A landscape with many valleys, sampled at points; each row gives a point and its height.
A ball rolls from a point to the lowest of its 6 nearest points, and stops where none of them is lower. Distance is the straight distance between rows; heights are no part of it.
(838): 115 58 102 102 171 123 83 102 164 109 152 168 102 80 153 167 154 146 146 115 129 113 160 157 110 147 90 115 109 27 71 141 66 111 135 129 103 121 130 144 193 116 155 129 159 86 185 104 114 130 92 125 157 109  (h 4.64)
(984): 133 137 108 173 117 125 124 107 149 150 132 107 139 144 98 156 117 132 107 129 141 126 95 155 118 183 128 138 149 164 115 79 152 94 151 93 119 121 142 153 122 155 155 136 119 144 115 142 169 168 106 140 132 136  (h 2.84)
(480): 105 80 105 136 130 94 108 111 122 88 124 116 133 136 88 167 146 156 160 110 145 138 98 123 105 142 106 129 126 92 40 105 85 104 130 111 123 99 123 163 157 125 192 110 179 119 167 116 124 162 62 171 131 102  (h 2.61)
(823): 122 83 142 131 107 125 107 142 124 143 126 139 137 90 109 161 158 156 120 106 163 137 126 129 109 154 106 101 143 99 101 129 138 122 103 132 109 96 127 165 172 139 147 145 147 143 162 132 148 149 96 123 143 113  (h 6.39)
(639): 121 175 157 130 111 141 189 157 105 122 96 128 136 119 162 79 124 111 99 170 127 136 148 114 189 82 131 107 159 141 206 141 160 130 143 112 157 160 84 113 88 90 107 125 139 131 135 86 95 89 174 102 113 135  (h 4.49)
(907): 149 188 109 153 117 75 136 149 136 119 163 137 151 170 120 137 101 108 134 139 97 124 172 91 115 130 139 176 108 196 78 118 111 136 147 135 125 152 134 101 54 128 45 81 68 121 22 143 172 138 188 125 112 121  (h 4.30)
(663): 140 124 128 159 112 113 129 129 129 171 127 108 148 126 107 156 145 149 111 116 140 124 112 141 101 150 116 126 148 163 136 94 163 108 121 100 113 118 144 149 120 153 147 139 132 132 109 154 184 165 109 140 129 128  (h 2.85)
(356): 133 42 95 102 173 132 78 98 174 111 158 167 91 92 170 151 143 142 146 120 120 107 163 157 110 154 86 121 103 32 102 148 72 115 135 138 108 115 138 135 189 113 157 121 152 97 189 106 112 130 101 117 159 106  (h 4.41)
(307): 112 181 112 130 112 130 180 165 84 112 89 110 117 132 149 72 130 114 101 163 118 133 137 77 177 77 102 87 153 173 214 141 135 136 147 81 157 152 89 96 84 82 129 144 169 116 149 101 81 77 186 129 114 101  (h 4.47)
(484): 138 153 170 121 142 151 177 161 102 126 99 111 136 134 143 86 127 120 121 157 144 117 155 125 164 85 144 112 156 116 204 146 146 140 112 147 143 137 102 108 108 106 123 103 123 146 136 104 117 108 157 105 118 145  (h 5.44)
(223): 138 187 106 149 121 97 135 97 147 137 167 130 141 158 116 138 120 113 125 123 95 141 129 110 105 134 135 167 110 201 101 94 136 126 146 111 113 146 152 120 83 141 66 111 85 119 30 163 165 144 157 128 120 141  (h 3.30)
(913): 129 160 110 173 116 123 125 91 156 157 157 122 135 148 108 139 115 125 101 126 116 139 97 143 110 170 129 160 134 184 114 72 148 102 152 85 121 144 150 140 110 160 121 139 106 134 76 155 176 153 132 131 131 143  (h 1.06)
(125): 167 80 108 84 158 188 81 93 152 118 157 164 79 118 176 108 144 135 138 138 105 132 119 146 103 153 127 108 99 72 141 203 120 165 134 125 133 106 135 111 189 134 139 176 141 109 176 142 80 104 107 111 154 138  (h 3.46)
(119): 144 174 132 138 118 100 147 108 141 137 150 120 147 139 124 147 122 110 104 120 104 135 126 130 98 116 136 159 114 191 121 95 139 110 136 120 101 149 150 131 85 134 83 130 90 117 36 160 169 153 153 133 116 142  (h 4.17)
(202): 106 150 143 137 64 110 178 155 148 80 99 163 142 128 187 99 92 95 85 135 102 139 156 103 171 82 151 141 114 175 141 136 157 119 125 153 115 176 89 133 48 99 40 117 78 132 72 100 155 125 183 117 127 127  (h 4.95)
(418): 99 167 162 120 80 131 187 143 141 100 93 145 142 109 178 82 105 105 80 152 113 147 143 115 186 83 151 114 131 167 192 129 170 114 130 131 132 162 77 122 71 94 62 130 109 131 96 95 135 116 174 116 119 145  (h 5.31)
(1048): 167 137 110 85 153 162 114 137 93 117 126 118 117 125 134 96 137 131 150 143 114 132 134 101 123 107 137 112 115 102 143 223 112 186 131 152 142 114 125 93 159 135 121 153 135 108 159 152 46 95 125 118 117 142  (h 2.43)
(1199): 189 139 99 80 165 151 108 129 92 124 129 117 108 118 147 105 132 127 148 144 93 127 127 102 112 107 133 108 114 113 157 225 103 188 139 151 151 116 131 88 172 140 118 145 136 96 157 151 46 102 123 123 120 148  (h 2.38)
(708): 186 154 100 97 155 139 132 158 88 133 116 100 117 132 144 111 111 126 138 148 96 119 146 96 140 108 141 105 127 112 150 227 96 184 161 158 148 113 124 87 142 141 121 140 133 107 167 140 27 95 118 120 121 135  (h 1.15)
(1142): 144 164 130 145 125 109 149 110 134 150 138 108 143 141 117 151 139 119 95 122 105 123 123 133 101 124 128 153 127 187 130 88 150 106 124 107 105 144 147 128 99 140 107 138 106 122 52 162 182 159 129 144 131 132  (h 5.10)
(740): 136 148 80 128 105 109 138 219 74 150 85 114 110 122 155 84 122 127 111 121 102 116 146 65 166 79 88 85 147 198 184 171 108 154 156 97 133 138 113 70 79 102 134 166 163 100 174 134 48 69 171 164 141 77  (h 1.22)
(839): 124 93 132 149 103 118 113 153 120 146 127 125 150 103 107 160 156 156 124 115 164 119 113 136 116 155 106 113 150 123 114 124 141 112 107 129 107 112 131 160 156 146 153 136 138 144 152 136 162 151 95 131 134 114  (h 3.63)
(1196): 97 146 104 168 140 125 107 91 156 131 138 99 118 164 83 129 76 113 148 133 133 123 79 163 145 180 149 165 126 143 92 47 127 88 170 93 143 137 150 152 118 158 179 108 108 144 112 123 149 142 110 145 128 143  (h 4.26)
(783): 119 138 111 177 123 116 121 103 148 142 132 101 134 148 90 148 101 128 123 139 138 124 90 155 131 188 135 149 146 153 103 67 129 88 151 92 126 127 150 148 126 168 174 124 114 139 118 132 167 162 102 146 127 141  (h 2.92)
(604): 143 179 116 153 117 104 132 96 138 144 154 132 137 145 111 155 121 123 109 135 98 137 113 133 104 136 128 167 125 203 109 85 147 122 139 107 113 148 142 128 94 141 97 128 89 117 49 166 171 152 151 137 123 143  (h 2.75)
(597): 122 113 161 118 127 153 142 137 106 149 112 125 142 127 125 126 169 136 131 110 155 124 140 131 107 103 123 117 142 131 163 138 159 145 71 142 115 107 136 129 147 127 123 132 138 139 117 131 159 129 140 105 125 119  (h 5.02)
(593): 133 84 134 97 133 157 91 116 130 139 143 174 109 92 143 135 165 156 126 107 140 134 132 133 100 150 99 106 114 70 122 174 132 151 112 146 129 101 137 131 185 129 121 162 144 130 181 137 118 108 118 98 144 126  (h 1.93)
(97): 110 69 106 104 157 89 94 112 140 104 135 154 120 83 121 174 155 142 137 110 129 123 137 136 106 127 84 124 125 61 52 130 62 108 138 123 99 115 124 158 189 117 169 117 166 100 170 108 118 152 75 154 141 104  (h 6.06)
(456): 133 106 157 99 122 150 109 146 103 151 132 150 123 101 121 129 179 147 131 110 152 133 129 130 104 134 114 107 130 91 142 158 159 153 76 149 117 101 141 137 161 132 123 155 151 143 151 140 141 121 129 110 131 123  (h 4.18)
(1189): 132 167 112 164 99 78 137 182 139 104 153 154 140 174 145 139 86 94 118 136 98 119 185 69 144 134 141 163 113 185 96 141 107 136 154 137 117 167 112 109 29 110 31 74 67 131 54 129 168 137 197 126 137 106  (h 5.63)
(144): 79 97 117 146 151 125 86 72 149 97 125 96 92 185 77 125 80 116 183 110 137 138 63 146 131 147 144 169 114 134 91 41 106 93 123 105 165 142 141 138 121 139 210 116 151 134 136 114 145 132 96 174 123 104  (h 6.03)
(694): 139 166 117 131 125 135 152 192 82 139 96 109 125 130 154 88 117 124 111 154 118 127 145 89 168 110 118 80 159 157 192 181 135 156 168 116 168 142 112 87 98 105 133 137 154 125 177 110 57 84 163 114 128 114  (h 3.77)
(1145): 114 166 178 120 119 144 199 144 122 115 97 124 146 121 164 93 123 108 92 143 129 127 158 130 173 76 146 111 142 123 199 137 152 123 119 140 143 153 95 121 86 107 95 106 113 137 102 94 131 113 160 108 118 149  (h 5.24)
(128): 157 143 134 89 160 157 132 155 78 128 119 116 131 133 131 90 147 129 151 146 127 127 139 102 127 99 141 109 124 92 166 204 128 186 108 167 151 104 125 94 156 121 122 135 140 121 152 132 70 94 136 109 116 144  (h 2.93)
(67): 115 110 115 173 121 115 129 127 147 145 125 98 142 137 88 155 116 140 126 127 153 120 98 143 129 170 134 134 154 137 89 81 130 95 137 100 116 121 135 156 132 158 181 116 133 136 132 124 161 163 88 143 136 129  (h 1.71)
(840): 173 106 113 80 153 178 93 112 121 116 154 142 93 123 163 105 156 138 149 144 102 137 115 125 101 135 124 108 92 95 137 211 116 177 126 131 139 114 135 100 189 135 128 171 143 99 165 154 71 101 115 124 135 141  (h 3.85)
(1177): 125 179 100 163 113 121 117 86 160 153 169 134 124 158 105 139 106 120 117 138 111 146 94 151 123 173 135 160 122 189 97 71 151 108 169 98 129 143 155 127 103 155 118 127 93 138 70 150 165 145 137 138 129 158  (h 2.16)
(1013): 142 194 101 150 120 88 120 107 135 137 179 148 122 187 106 131 120 109 122 128 94 150 129 96 105 140 147 162 108 197 94 97 131 132 147 115 124 152 145 117 81 133 51 105 92 132 32 156 164 134 170 129 111 141  (h 3.57)
(394): 145 174 116 151 119 74 150 135 143 121 148 139 141 159 125 140 102 104 125 121 99 131 157 100 123 117 141 171 106 193 96 112 109 137 143 144 105 159 133 121 56 127 44 98 68 123 32 144 158 148 173 130 112 133  (h 3.76)
(827): 135 98 144 92 125 167 92 124 109 137 140 155 124 105 140 122 172 146 146 123 144 140 126 137 101 138 117 100 115 88 131 177 139 168 92 148 130 95 138 126 185 129 126 157 131 123 173 146 108 103 130 105 130 128  (h 1.58)
(435): 127 114 155 131 120 135 132 143 109 157 121 118 145 111 111 144 172 152 128 108 153 127 128 132 97 122 116 111 148 122 156 127 157 129 78 129 104 113 137 138 159 130 133 152 138 148 129 142 161 142 129 116 133 126  (h 4.50)
(1154): 118 78 125 111 128 126 96 130 141 134 135 162 129 75 129 160 161 160 123 106 158 127 134 149 102 161 104 110 126 70 76 152 106 121 114 147 112 109 132 156 185 130 138 137 141 130 176 119 122 137 93 120 146 112  (h 3.62)
(1025): 139 133 155 131 133 114 154 127 129 156 121 111 148 121 125 149 150 129 105 115 135 114 134 140 100 97 129 137 142 161 159 99 158 119 92 118 102 133 144 136 117 137 124 139 115 136 75 152 185 159 140 130 126 139  (h 3.58)
(320): 121 154 111 171 131 113 123 92 154 152 147 115 127 147 102 142 104 130 121 136 125 133 95 153 129 175 132 149 134 178 113 56 142 99 165 85 131 141 149 146 112 159 149 134 101 141 98 149 164 159 121 137 128 144  (h 2.46)
(635): 131 133 176 123 139 130 165 134 110 148 117 107 153 129 132 126 159 120 120 118 142 116 144 141 123 88 138 129 142 136 189 129 165 129 77 147 114 125 140 120 122 125 114 120 128 138 87 134 168 140 140 110 110 130  (h 3.91)
(117): 133 105 158 94 133 155 120 156 101 139 133 137 131 108 122 118 175 144 142 113 149 144 131 128 94 126 115 115 120 95 149 165 147 164 77 159 125 104 128 133 162 126 124 145 142 133 150 140 130 108 132 110 123 133  (h 3.13)
(916): 165 156 98 114 115 123 140 202 86 146 100 106 124 122 152 97 110 134 123 135 111 115 155 76 165 106 111 80 155 155 172 200 114 165 172 128 156 126 114 81 114 129 109 145 143 114 191 134 27 87 149 126 123 116  (h 4.31)
(305): 135 72 120 93 158 164 75 114 163 123 149 184 92 82 169 135 153 141 127 130 124 127 135 158 113 165 103 112 99 45 116 172 109 136 135 132 119 120 136 132 182 125 131 154 142 114 197 124 97 115 103 108 163 119  (h 2.99)
(333): 142 160 149 123 127 142 170 172 83 129 99 108 140 126 147 83 119 119 116 170 141 124 154 103 177 101 128 93 159 143 197 160 150 141 137 115 166 141 92 94 101 110 120 121 138 145 155 102 74 85 165 104 118 133  (h 3.90)
(1094): 134 147 172 109 149 140 160 156 96 127 102 105 133 135 127 97 150 124 137 140 150 116 153 123 142 92 142 117 142 113 192 160 153 161 94 153 147 122 118 108 128 122 128 113 132 140 137 116 105 113 157 102 110 143  (h 5.68)
(650): 156 172 124 128 126 134 152 188 74 138 97 107 128 130 148 88 113 130 124 152 127 127 149 93 175 105 122 86 158 131 185 187 135 160 160 126 167 121 101 84 102 118 124 131 146 133 171 116 55 75 155 106 128 115  (h 3.45)
(968): 129 80 132 112 122 134 92 132 135 145 135 163 126 78 135 150 159 152 131 108 155 132 131 142 99 151 107 104 121 66 95 153 114 126 107 141 106 99 129 149 188 133 142 148 140 127 175 127 135 125 98 110 148 117  (h 2.80)
(781): 108 102 110 151 121 103 116 122 122 125 118 106 141 135 80 172 129 148 141 117 157 123 110 134 117 156 118 130 138 105 58 92 103 95 138 112 121 103 135 163 153 141 192 114 154 130 165 114 134 164 67 157 131 116  (h 1.91)
(248): 106 109 114 165 121 115 115 121 139 130 120 96 139 153 74 156 105 134 144 124 146 130 91 145 125 176 147 142 146 122 77 66 109 88 142 101 121 117 145 147 130 150 192 119 137 144 141 116 144 168 82 156 132 128  (h 0.26)
(398): 126 96 127 163 109 126 120 140 133 150 127 110 152 120 102 165 142 156 122 123 156 122 109 139 117 166 111 126 152 142 107 98 145 100 118 113 109 111 143 163 141 151 159 138 137 141 147 138 167 165 88 141 131 124  (h 2.41)
(615): 84 106 104 156 145 126 93 72 151 102 130 92 105 190 73 130 71 114 167 119 141 121 72 151 138 157 151 168 116 130 90 42 108 98 134 101 159 125 148 145 122 142 207 98 143 136 130 119 146 142 93 169 122 125  (h 4.96)
(658): 162 67 91 88 161 196 73 94 171 108 163 172 80 112 185 120 139 139 145 138 93 117 137 150 114 169 119 109 100 55 136 180 112 146 146 117 128 116 136 122 186 134 144 165 137 112 203 127 88 111 111 116 163 137  (h 3.86)
(147): 112 185 101 160 118 122 102 72 161 151 176 143 105 163 98 133 94 117 119 135 115 140 93 143 128 188 143 164 111 180 85 63 146 103 178 97 140 149 151 138 102 155 116 123 81 140 78 140 159 130 137 128 128 166  (h 3.04)
(370): 131 155 144 144 84 90 172 144 145 115 119 143 154 133 167 133 90 96 93 127 90 130 164 109 156 96 155 152 114 178 120 124 130 123 147 160 107 164 118 125 49 109 35 110 68 123 49 128 161 142 177 122 120 130  (h 4.44)
(673): 134 73 128 90 137 147 81 117 158 120 146 174 99 86 158 136 161 147 134 121 141 134 136 152 103 156 101 102 112 50 100 163 103 127 125 143 113 110 132 139 192 129 131 153 137 118 195 124 106 114 102 106 150 118  (h 2.39)
(778): 37 85 121 137 137 133 68 60 160 99 127 114 83 193 100 123 71 96 187 105 147 124 61 134 140 136 138 172 99 144 105 30 112 100 116 116 165 149 141 132 121 105 192 130 158 144 126 124 142 114 109 163 145 85  (h 5.82)
(524): 105 83 113 133 124 100 113 121 125 111 123 126 144 110 97 172 147 152 138 117 150 137 117 131 116 147 111 120 136 86 45 112 79 107 129 124 104 98 125 169 166 132 175 116 165 126 181 117 122 166 68 161 128 115  (h 3.08)
(57): 168 149 124 92 143 150 132 156 74 129 112 114 128 133 133 102 126 135 153 149 121 118 150 102 133 109 143 119 123 107 148 213 110 185 135 154 152 104 123 90 148 128 120 133 142 122 167 136 50 90 136 112 116 139  (h 2.24)
(201): 97 82 102 143 129 107 94 106 131 88 116 100 119 165 75 147 120 144 168 117 131 142 76 122 118 134 135 145 130 115 50 72 96 100 125 100 133 109 122 156 147 130 200 108 177 137 158 123 126 151 70 192 120 101  (h 3.59)
(217): 106 86 112 143 124 95 105 137 135 127 124 139 138 89 100 177 149 153 129 106 157 121 122 136 112 153 111 128 138 80 68 124 99 106 125 132 114 92 132 160 173 134 166 122 154 136 160 124 139 156 78 144 143 104  (h 4.02)
(537): 105 151 101 174 134 126 103 76 158 139 154 128 112 164 95 140 79 109 130 137 121 133 80 160 141 191 143 172 123 160 95 45 136 88 178 100 146 145 147 146 109 164 147 120 95 154 98 129 148 132 131 137 123 157  (h 3.42)
(1079): 100 161 155 131 76 127 188 149 139 95 101 146 141 120 184 90 99 101 86 141 103 149 147 108 182 85 142 125 120 161 179 125 164 117 129 135 127 170 71 132 65 93 63 129 104 127 91 102 134 105 172 126 115 136  (h 5.18)
(421): 141 126 155 80 148 150 119 139 89 137 126 132 118 127 121 103 173 134 148 126 142 133 130 123 110 114 130 108 120 102 160 182 148 177 85 166 135 106 137 106 164 135 120 138 146 131 155 141 99 103 136 108 122 131  (h 2.32)
(1188): 133 146 176 122 132 139 190 150 109 133 98 111 150 121 139 110 129 121 107 133 135 117 158 145 159 78 142 131 146 116 193 128 161 126 104 161 118 142 113 120 105 114 107 108 115 143 89 107 145 129 152 111 121 146  (h 4.89)
(567): 124 185 99 165 119 116 100 80 154 142 181 150 112 167 99 122 103 115 120 134 106 149 95 131 134 176 138 161 111 193 92 82 148 123 162 95 134 150 144 139 102 149 96 127 95 146 68 148 150 114 152 128 111 158  (h 3.00)
(711): 130 121 146 145 114 133 144 135 123 154 128 116 153 106 116 150 160 135 114 108 144 127 123 145 106 126 116 124 146 151 152 106 161 112 88 122 103 118 145 147 142 143 134 144 135 147 112 150 186 147 131 130 136 118  (h 3.19)
(983): 137 158 154 115 142 150 157 167 88 132 102 115 132 131 140 89 130 119 137 151 145 116 156 106 159 96 140 107 158 107 189 174 139 156 121 138 159 122 118 95 122 113 129 117 136 133 152 103 87 94 152 94 105 140  (h 4.19)
(509): 115 148 152 137 65 101 180 150 150 102 97 147 151 120 172 113 94 100 94 128 93 136 161 103 162 94 157 144 112 172 138 127 146 117 124 151 103 166 94 133 49 98 39 113 66 126 66 123 156 133 168 112 125 131  (h 4.80)
(1058): 152 126 169 96 136 146 145 150 93 133 114 122 134 127 127 107 163 124 145 132 149 127 147 127 128 96 136 115 137 108 172 164 147 166 87 161 141 108 134 109 153 121 125 126 144 136 136 122 116 113 146 110 119 130  (h 4.27)
(161): 159 160 143 104 151 153 146 153 78 130 104 107 140 132 123 96 135 122 157 146 139 126 146 116 139 92 141 114 132 100 172 193 129 167 113 157 162 109 123 96 132 127 124 117 143 132 157 116 73 93 142 113 113 132  (h 3.23)
(883): 142 185 130 146 115 88 147 118 139 139 149 126 145 140 123 146 107 107 107 121 91 132 142 114 113 116 146 171 107 189 103 101 121 119 142 141 107 156 142 118 62 131 62 111 78 119 29 156 165 150 161 138 117 133  (h 3.78)
(33): 100 79 106 114 151 90 102 104 130 96 140 139 129 93 111 171 150 153 142 120 141 130 119 131 106 125 96 125 116 64 34 119 66 109 138 121 117 103 127 158 182 104 171 116 179 108 173 115 111 155 76 169 129 95  (h 5.34)
(898): 155 120 137 77 153 167 111 132 99 125 137 129 118 123 135 100 159 130 157 126 123 138 129 115 104 115 129 119 114 96 152 190 128 181 105 161 147 96 127 104 176 130 119 143 151 125 168 148 88 93 124 113 110 129  (h 2.82)
(3): 118 152 170 122 92 120 190 144 137 109 102 137 153 105 175 109 95 103 92 134 121 130 158 134 169 72 156 127 135 149 171 120 158 111 125 151 116 158 91 133 72 113 66 109 86 134 75 105 150 129 163 115 121 148  (h 5.19)
(157): 160 163 121 101 137 144 144 186 79 143 104 106 133 134 135 87 115 130 139 157 121 120 148 97 157 109 133 93 145 129 158 208 110 179 156 150 159 126 120 84 121 124 122 133 140 122 177 124 43 86 148 108 117 132  (h 2.59)
(992): 132 145 169 124 129 130 176 131 127 140 116 112 152 115 132 132 144 124 112 113 133 117 150 142 123 83 142 135 144 142 180 112 159 120 96 143 109 137 129 128 107 118 109 126 121 130 73 133 168 150 143 132 118 139  (h 4.15)
(95): 84 86 106 153 138 107 103 100 133 85 117 89 116 178 83 142 104 131 174 116 142 141 70 127 114 149 140 147 123 134 68 58 105 93 132 95 142 111 130 146 136 129 209 105 169 138 157 119 138 148 76 178 127 101  (h 1.79)
(64): 120 152 161 134 101 107 185 139 147 112 110 137 152 121 172 126 97 109 90 125 100 135 158 125 150 83 151 138 117 159 151 119 144 104 131 155 103 163 108 132 59 114 62 109 74 129 46 122 160 144 160 120 119 150  (h 5.20)
(582): 132 104 170 129 128 148 136 143 114 158 128 126 133 111 116 139 174 146 124 110 157 127 131 137 108 114 118 114 146 131 157 128 167 136 66 143 116 110 138 135 155 125 132 139 143 141 128 142 154 142 131 114 134 125  (h 5.70)
(510): 112 68 104 105 149 103 94 104 151 106 146 159 114 74 131 171 161 143 145 109 133 124 138 145 104 127 86 117 120 47 51 136 64 109 135 130 109 105 131 154 192 115 161 125 160 95 188 108 119 145 82 135 146 98  (h 5.56)
(429): 130 145 121 162 116 122 131 118 145 153 140 114 142 129 118 151 134 133 105 129 123 131 114 140 109 145 121 137 138 178 125 80 165 100 139 87 117 131 151 144 114 153 134 143 121 143 91 155 174 162 113 143 128 135  (h 2.74)
(532): 110 67 114 106 153 109 91 125 146 119 137 164 125 72 122 168 157 155 137 108 142 123 141 150 106 142 97 113 122 52 61 142 73 108 131 144 109 104 131 152 188 119 153 126 158 108 182 108 117 146 84 129 150 110  (h 4.86)
(424): 124 87 135 122 104 134 102 142 124 150 130 155 141 94 121 151 169 153 127 119 156 135 128 139 97 152 110 99 133 95 109 145 137 131 94 144 106 110 137 153 176 125 139 145 147 142 171 130 150 134 104 118 139 122  (h 5.13)
(465): 63 103 106 147 154 130 92 66 164 107 140 115 93 190 88 127 68 107 178 107 140 124 71 151 133 144 146 171 106 136 99 31 112 95 133 112 168 139 139 132 121 127 201 109 139 147 120 117 145 127 114 164 122 116  (h 4.82)
(541): 115 104 110 162 120 100 116 136 132 130 110 112 149 128 88 172 135 151 141 123 153 122 109 133 126 162 121 123 145 108 63 103 110 99 135 117 118 103 125 158 143 143 182 123 149 145 159 114 141 173 76 153 127 120  (h 1.96)
(754): 152 96 120 83 141 169 80 107 130 123 144 165 97 102 154 121 170 144 141 122 122 135 118 137 96 139 115 101 100 74 131 188 124 179 105 146 130 103 135 109 187 122 124 168 148 115 183 140 96 100 114 108 136 126  (h 2.23)
(936): 138 137 174 117 146 157 157 146 92 140 112 114 142 128 127 114 156 126 139 126 146 122 149 125 128 86 137 113 139 117 193 150 160 163 84 156 126 120 114 104 134 120 122 118 141 132 124 122 130 115 144 104 116 138  (h 6.76)
(888): 165 60 95 104 173 193 74 90 181 113 163 169 78 113 189 124 132 135 144 133 99 111 152 149 117 168 118 107 99 52 125 180 102 142 152 113 116 119 135 123 179 129 154 156 149 104 202 122 89 109 108 103 161 130  (h 3.83)
(715): 132 152 128 155 72 87 158 166 153 100 128 160 144 138 167 121 79 97 102 130 102 124 172 83 159 116 147 150 107 185 112 135 131 127 145 160 110 170 100 114 35 112 26 97 69 123 62 118 167 128 190 127 143 104  (h 4.85)
(227): 135 59 113 98 158 153 76 93 172 113 161 175 88 83 170 147 145 140 142 121 122 104 149 161 114 159 100 117 109 35 113 162 81 126 133 130 114 114 141 132 197 119 155 146 144 100 190 113 100 119 107 105 162 114  (h 3.40)
(587): 111 81 124 143 114 104 108 142 126 137 122 124 153 104 97 168 142 159 132 106 161 123 111 139 114 167 114 118 137 104 72 107 106 105 127 120 105 103 130 167 159 139 168 126 147 130 162 112 142 164 87 137 135 123  (h 2.78)
(1160): 99 117 106 160 145 128 114 90 153 116 132 95 118 173 75 129 71 121 157 128 143 122 76 156 135 181 153 167 129 136 92 53 121 90 152 100 147 130 142 145 122 148 194 109 130 138 120 119 139 152 103 161 123 131  (h 3.26)
(27): 123 159 180 121 122 130 193 141 123 114 106 115 149 120 162 96 115 104 100 135 130 125 157 141 164 73 150 122 138 133 190 121 148 114 111 148 126 156 100 126 84 108 97 108 105 130 89 102 144 125 159 114 116 153  (h 5.41)
(771): 138 119 159 135 125 133 150 137 124 156 121 110 154 123 120 148 163 132 121 115 150 119 129 141 98 106 122 126 144 148 159 111 173 127 84 128 115 125 143 126 133 132 138 137 128 132 100 148 181 149 127 129 123 120  (h 3.39)
(115): 146 163 154 129 120 101 165 127 147 132 124 115 154 127 140 137 126 111 95 122 108 127 152 129 119 82 150 156 114 173 149 104 136 113 126 143 97 160 131 132 79 120 76 108 87 117 41 140 172 158 159 126 126 140  (h 7.71)
(29): 77 134 107 164 146 135 98 62 166 122 151 119 94 185 80 121 59 111 148 120 138 126 73 165 150 177 147 181 118 144 100 42 109 86 148 108 158 152 152 141 115 145 166 101 106 134 111 117 141 123 117 144 122 147  (h 4.20)
(622): 132 166 107 128 110 126 159 190 73 133 92 113 123 129 148 83 121 120 119 158 118 125 144 70 179 84 98 92 168 177 202 156 135 152 161 91 171 151 101 81 83 100 133 143 165 115 173 119 53 70 174 137 124 98  (h 4.25)
(44): 180 161 97 103 141 132 126 173 80 146 108 97 127 121 145 101 98 129 137 149 103 116 152 88 148 104 139 100 137 127 157 222 101 174 163 161 161 125 114 88 133 132 121 140 129 112 175 148 25 92 126 121 124 130  (h 2.05)
(318): 162 116 129 77 154 177 94 119 121 125 139 143 102 121 146 99 158 134 154 140 111 136 125 122 96 119 130 110 98 82 139 201 116 185 122 150 139 106 132 110 175 136 121 160 145 112 165 154 79 96 122 114 126 140  (h 3.20)
(1181): 132 150 159 131 124 112 173 118 132 140 126 111 150 124 139 142 139 117 98 117 114 117 143 142 110 85 140 155 134 166 159 104 147 115 108 139 108 149 135 129 99 126 108 115 101 125 54 139 178 153 136 130 117 143  (h 5.73)
(430): 97 99 110 150 142 125 96 97 137 97 125 94 121 172 74 136 94 126 161 121 144 139 80 144 126 154 137 157 115 133 74 55 105 97 128 99 142 113 141 155 126 138 206 106 153 135 144 118 139 152 78 178 126 115  (h 5.61)
(642): 129 95 143 97 122 152 94 134 123 149 139 161 126 94 134 127 170 150 131 111 155 135 122 141 100 148 107 103 120 81 121 158 129 156 90 150 125 104 134 132 185 132 126 156 135 136 168 142 127 112 101 105 133 116  (h 2.07)
(782): 95 147 106 170 148 131 104 72 166 133 148 128 105 172 89 128 73 117 142 124 132 124 80 167 147 183 154 172 120 150 98 49 118 93 163 98 147 156 151 150 112 155 158 104 98 145 103 109 148 122 117 141 127 150  (h 4.03)
(486): 133 160 176 124 120 113 189 135 146 114 112 124 147 123 160 124 114 104 92 128 111 119 163 132 163 76 154 143 135 147 162 115 149 110 119 151 112 159 110 124 77 114 82 108 84 133 63 122 168 140 159 121 115 143  (h 5.72)
(811): 97 170 146 123 95 140 194 148 118 110 97 132 122 118 174 74 120 105 89 167 114 142 147 104 196 75 134 103 148 155 198 130 162 124 141 113 155 160 70 122 79 79 93 126 124 137 108 92 112 89 185 118 113 143  (h 5.07)

Two balls start at each pair of points below. Name the first point that both come to, or write -.
(1079) / (1189) => (394)
(936) / (1025) => (711)
(639) / (202) => -
(1188) / (484) => -
(418) / (715) => (394)

For each start below, name the point where the ball stops.
(27) => (248)
(1181) => (248)
(811) => (708)
(3) => (913)
(64) => (913)
(1145) => (708)
(510) => (827)
(992) => (248)
